A landscape with many peaks, sampled at points; each row gives a point and its height.
From any point a climber takes the steepest step (rise divided by distance) to one of its 4 nearest points. It stops when none of these is higher. Distance is the straight distance between rows; heights are no part of it.
genal: [-34  -1 -18  33   4  37  -3  22  42]  h=1.23
Guz: [-33  -3  -4  32  -4  44 -17  14  33]  h=1.41
boliv: [ 11  -3   0  -3  10 -47  39  -8 -21]  h=5.71
Gute: [  1  -1  17  -1  -3 -41  38 -16 -22]  h=3.50
zubi: [ -1   0  19 -14   3 -21  11  -4 -22]  h=3.47
ramo: [ -2  -7  -2 -33 -10  17 -21  12 -14]  h=6.85
Dem: [ 36   3 -26  27  18 -26  31  -5  11]  h=7.38
Ziso: [-35   1  -6  35   2  32   0  16  40]  h=1.44
kegu: [  9  -2   4 -20   8 -18  15   7 -21]  h=6.49
Rabel: [-32   0  17  15  -9  29 -23  -3  22]  h=2.01
resa: [ 32   4 -24 -14  11 -11   9  11  -7]  h=7.57
nipif: [ 17  -7  -3 -26   8 -10   4   7 -19]  h=5.28
kav: [ 38   2 -24  17  19 -22  28  -4  10]  h=7.16
Rudus: [-21  -1  22  -3 -13  22 -27   3  -8]  h=3.21
meva: [ 22  -6 -10   7  11 -42  45  -4 -10]  h=6.87
Limot: [  1   1  20 -11   1 -30  21  -8 -20]  h=2.79
giv: [ 41   8 -31  37  14  -5   1 -17  26]  h=5.10
ladu: [ 12   3  10 -19   1 -20  14   1 -16]  h=5.12
kera: [-36   1   5  28  -1  43 -14  11  30]  h=1.77
naba: [ -7   0  21 -18  -8   2  -9   3 -14]  h=4.60
kamab: [-36   8  19  27  -3  26 -11  -3  27]  h=2.37
gapak: [-29   6  38  19 -14 -17  16 -26  -2]  h=5.74
teli: [ 22   2  -1 -10   9 -32  25   2 -15]  h=6.06
nefo: [ 30   8 -27  48  18 -26  21 -17  20]  h=5.09
fuzu: [ 33  -3 -29 -26   7  -2   5  15   0]  h=6.57
livi: [  9  -7 -25 -43 -11  13 -24  13 -16]  h=3.03
dur: [ -8  -1  16 -21  -8  11 -21   6 -17]  h=4.55
monom: [-17   5  36  -1  -8 -22  17 -19 -15]  h=4.80
tikan: [-30  11  40  12 -10  -8   8 -20  -5]  h=6.80
kofan: [-32  -6  -9  27 -15  49 -27  14  27]  h=0.93
fule: [-21   3  30   2  -7   5 -10  -9  -2]  h=6.47
megut: [ 23  -6 -38 -39   6   4 -10  16  -2]  h=6.91
Mosi: [-34   1   4  22 -12  41 -28  11  21]  h=1.16
vav: [  4  -2   5 -33  -5   3 -13   9 -16]  h=6.61
Rero: [-30  -6   4   7 -16  41 -42   6  10]  h=4.14
zer: [ 16 -10 -42 -47  -5  13 -18  14  -8]  h=3.26
regu: [ -2  -4  15 -25  -4   1 -11   7 -22]  h=5.56
kel: [ 36   8 -20  59  13 -13  16 -24  20]  h=1.69
Bod: [-27   3  22   4  -8  20 -23  -6  -2]  h=3.66
kevo: [ -1  -2  19 -19  -2  -7  -4   0 -19]  h=4.31
fus: [ 30   4 -23  66  12 -22  10 -29  15]  h=1.10
gupon: [ 36   4 -45 -18  11   6  -4  10  15]  h=5.00
delar: [ 42   9 -28  32  18 -20  21  -7  14]  h=6.90
Vogat: [ 18  -2 -11 -27   6 -12   5  15 -12]  h=4.78
Ruleb: [-21  -8   2 -14 -19  29 -39  -3  -5]  h=4.81
vak: [-28  -7   2  -1 -21  45 -44   1   6]  h=4.32
Zini: [-31 -11 -31  26   2  39   2  37  41]  h=0.49
lutas: [ 13  -5 -12 -31   1  -2  -9  19 -12]  h=5.41
Begi: [ 18  -1 -10  -5  13 -40  37   0 -12]  h=6.63
mef: [-34   9  19  32  -5  20   1  -8  30]  h=3.22
Res: [ 45   6 -41  -4  12   4   2   8  15]  h=4.57
mis: [-31   6  41  23  -9  -6  12 -24   7]  h=6.32
Ganop: [-25   2  20   6 -15  26 -24   1   1]  h=2.99
moke: [ 20  -1  -4 -15   8 -23  24   1 -11]  h=5.98
Furob: [ 37   1 -25  -1  14 -13  21   5   5]  h=6.79
gop: [-21  -6  12  -8 -16  29 -38   5  -8]  h=4.20
lik: [ 30  -1 -14 -12  17 -25  25   6  -6]  h=6.58
zeg: [-36  11  34  30  -7   6  10 -21  20]  h=5.27
gele: [ 30   0 -16  -6  13 -21  20   4  -3]  h=6.83
sog: [-17   2  40   5  -8 -13   7 -19 -13]  h=5.47
Par: [ 12  -1   1 -10   9 -37  39  -4 -19]  h=6.29
nez: [ 27   0 -23  18  16 -39  37  -1  -1]  h=7.08
tol: [-31   8  32  11  -5   7  -8 -13   8]  h=2.55
vuzi: [-22   0  35   6  -8 -27  16 -25 -10]  h=4.77
Muti: [-30   5  12  30  -5  29 -13  -2  24]  h=2.21
vido: [  1  -1  20 -19  -4 -15   4  -1 -25]  h=3.13
lise: [ 24  -2 -50 -39   3  13 -11  16   2]  h=4.79
vopo: [-11   0  24 -14  -7   4 -19   3 -14]  h=3.90
dozis: [ 38   2 -25  36  20 -22  22 -12  18]  h=6.41
lazu: [ 43   6 -33   8  20  -6   9   0  16]  h=5.91
Vobe: [ 12 -10 -13 -39  -7   5 -22  11 -17]  h=5.26
Sem: [ -9   5  28 -13  -6  -9   2  -7 -15]  h=3.10
foze: [ -6 -13  -9 -35 -14  25 -39   6 -17]  h=4.98
dufi: [-13 -10   0 -26 -14  24 -36   6 -16]  h=5.61
num: [-13  -4  16 -19 -11  19 -30   8 -12]  h=4.48
komo: [-21   3  34  -2  -5 -13   4 -13 -11]  h=4.84

Two climbers start at each pair of points below. Name the first point that both come to, or write none.
vopo and Ganop -> none
mef and Sem -> tikan
teli and lutas -> none
kevo and num -> ramo
Rudus and vak -> dufi

Where does a climber stop that starts at each point below?
kofan -> ramo
Gute -> Dem
naba -> ramo
boliv -> Dem
gop -> ramo
dur -> ramo

Call two points neighbours if one is among the 4 nearest of the other. Go from one point of each pair to the other, from neighbour to neighbour, staying as high as possible. Name the lowest point that can't be avoided.
resa and Dem -> Furob
Dem and fule -> vopo
kegu and megut -> moke
Dem and megut -> fuzu
fule and tikan -> komo
ramo and resa -> lutas
